Each row is a point on a landscape with many valleys, with its height.
From any point a ball rolls to the lowest of the 3 points nearest to it. It stops when none of these is lower. Distance is the straight distance between rows; heights are no part of it.
J364: [ 1.1  9.1  2.1 -3.3 -7.0 53.4 -6.3 22.5 10.0]  (h 23.4)
J437: [  7.4   3.8  -7.8  -3.5   3.5 -20.9   9.7   8.1  -3.2]  (h 24.5)
J353: [ 15.1  10.1 -13.3  -8.0  12.0 -35.6  29.0  24.0  -2.3]  (h 22.0)
J909: [-23.4 -12.1  25.0  17.7   8.4 -29.5   3.4 -60.5   8.2]  (h 29.7)
J224: [ -7.0 -11.5   6.4   6.3  -4.2  -6.0 -19.2 -25.6  -7.3]  (h 35.4)
J223: [-4.7 13.9 -1.7 -3.4 -1.9 55.6  9.1 35.5 15.7]  (h 12.4)
J200: [-15.9 -12.9  12.1  11.5   4.4 -26.0  -2.9 -41.0  -1.5]  (h 30.6)
J194: [-17.0 -11.8  13.4  13.7   9.5 -34.5   8.3 -43.8   3.3]  (h 26.8)
J958: [-5.6 15.5 -4.6 -3.3  3.7 53.7 20.3 41.6 18.4]  (h 15.0)
J882: [ 2.5 14.8 -2.3 -4.6 -4.6 44.1  6.4 31.4 12.6]  (h 9.4)
J892: [ -5.0 -11.6   4.1   4.8  -6.7   1.1 -23.4 -23.2  -8.3]  (h 46.6)
J767: [ 7.1  6.7 -4.1 -4.6 -4.4 11.7 -0.8 16.5 -0.2]  (h 70.5)
J121: [-0.2 -4.8 -1.2  1.6 -3.6 -8.4 -7.1 -7.7 -7.1]  (h 55.4)
J499: [ 10.7   8.1  -9.5  -6.4   3.0 -14.0  13.0  20.2  -0.2]  (h 35.6)
J407: [-6.2 18.4 -7.0 -3.1  5.4 48.7 26.5 46.3 20.1]  (h 16.4)
J135: [ 6.3  1.9 -4.5 -3.7 -2.6 -5.6 -2.7  5.8 -4.0]  (h 10.8)
J377: [-12.8  -9.7   7.8   8.8  10.7 -41.7  16.1 -33.7   0.8]  (h 23.3)
J725: [  0.4  -8.3   8.7   0.9 -14.2  36.0 -39.0 -11.5  -8.2]  (h 30.2)
J381: [ -4.0  -5.7  -2.0   3.2   5.3 -32.0   8.5 -13.8  -5.2]  (h 14.5)
J433: [  1.2  -1.0   6.9  -1.5 -14.2  48.3 -29.4   1.5   0.2]  (h 70.6)
J114: [ 15.5  12.6 -12.9 -11.4   7.1 -20.3  26.4  31.0   2.1]  (h 28.3)
J199: [ 10.0   4.0 -11.0  -5.4   8.9 -32.8  21.2  13.8  -1.8]  (h 14.2)
J386: [ 5.4 14.3 -3.8 -6.3 -3.3 34.0  8.0 31.7  9.9]  (h 25.9)
J900: [  2.3  -3.9  -4.9  -0.1   7.7 -33.9  12.2  -4.5  -3.7]  (h 8.0)
J876: [  1.1  -5.0   6.0   0.4 -12.7  29.0 -33.4  -8.9  -5.3]  (h 38.8)
J485: [-16.7 -17.2  13.4  13.5  -2.2  -8.7 -20.5 -45.6  -4.5]  (h 31.7)
J462: [ 17.6   9.5 -14.9 -13.4  16.6 -39.8  37.4  31.4   0.2]  (h 30.3)
J307: [ -0.8  -7.7   5.0   2.4  -8.2  10.3 -25.1 -14.6  -8.4]  (h 51.1)
J560: [ -9.0 -11.7   3.5   7.2   0.3 -19.4  -5.9 -26.2  -5.5]  (h 35.7)
J565: [ -9.6  -9.5   5.3   8.4   4.6 -31.2   4.3 -28.6  -2.2]  (h 27.9)
J500: [ -0.6 -10.1  13.1   2.0 -15.7  44.3 -47.0 -16.3  -7.3]  (h 35.5)
J406: [ -8.2 -14.1  10.5   5.9  -8.1   8.5 -31.4 -29.2  -9.8]  (h 54.4)
J563: [-19.4 -17.0  15.3  15.5   1.1 -18.3 -11.9 -50.3  -1.8]  (h 35.1)
J178: [ 14.4  12.4 -10.3  -8.7   3.0  -5.0  18.0  28.6   3.2]  (h 34.2)
J631: [-11.0 -13.8   8.4   9.3  -1.9  -9.6 -18.5 -34.4  -6.5]  (h 11.4)
J147: [  7.9  -1.2  -9.1  -4.0  12.7 -46.7  26.9   6.8  -2.4]  (h 17.5)
J676: [  4.4   0.3   2.0  -2.7  -9.3  21.5 -19.7   3.1  -3.4]  (h 74.4)
J963: [  2.7  -0.7  -6.2  -1.6  11.9 -41.4  21.6   0.3  -3.6]  (h 13.4)
J275: [ 13.4  11.6 -11.6  -7.6   5.5 -12.3  19.5  27.8   2.2]  (h 31.3)
J468: [  3.6   4.3   2.5  -3.7 -11.2  38.0 -17.0  10.0   2.0]  (h 60.2)
J559: [ -4.1  -8.2   0.6   2.7   0.7 -15.9  -7.2 -16.3  -5.5]  (h 43.8)
J945: [ 10.8  20.2 -11.4  -8.3   4.0  10.2  26.6  42.5  10.5]  (h 13.1)
J402: [ 1.0 17.5 -6.1 -5.2  2.3 39.2 22.7 41.7 15.2]  (h 14.9)
J915: [ -2.6 -11.8   8.1   3.0 -10.8  21.5 -37.1 -19.8  -9.0]  (h 3.9)
J735: [ -0.4  -8.3   2.0   1.4  -6.2   2.3 -20.1 -11.9  -8.0]  (h 61.5)
J869: [ 9.6 13.4 -8.2 -7.1 -0.7  7.9  8.4 25.6  4.8]  (h 47.6)
J868: [ 7.0  6.2 -0.5 -4.3 -8.0 25.3 -8.7 14.2  1.6]  (h 78.9)
J508: [ -5.5  -9.7   4.1   3.2  -3.5  -8.5 -13.4 -20.7  -7.0]  (h 46.0)
J174: [ -6.7  -9.4   1.5   4.8  10.7 -41.0  16.6 -23.1  -2.3]  (h 20.1)
J415: [ 9.1  5.3 -7.6 -6.0  0.4 -8.7  6.8 14.9 -2.0]  (h 38.4)
J782: [ 7.9 19.9 -8.4 -7.5  2.7 22.1 21.2 41.6 12.8]  (h 6.7)
J914: [  0.9  -4.7  -2.6   0.3  -0.9 -18.8  -0.3  -6.7  -6.5]  (h 61.6)

Where does a ball stop that starts at each point below?
J909 => J900
J200 => J900
J869 => J199
J433 => J915
J676 => J915
J735 => J631
J958 => J882
J174 => J900
J407 => J882
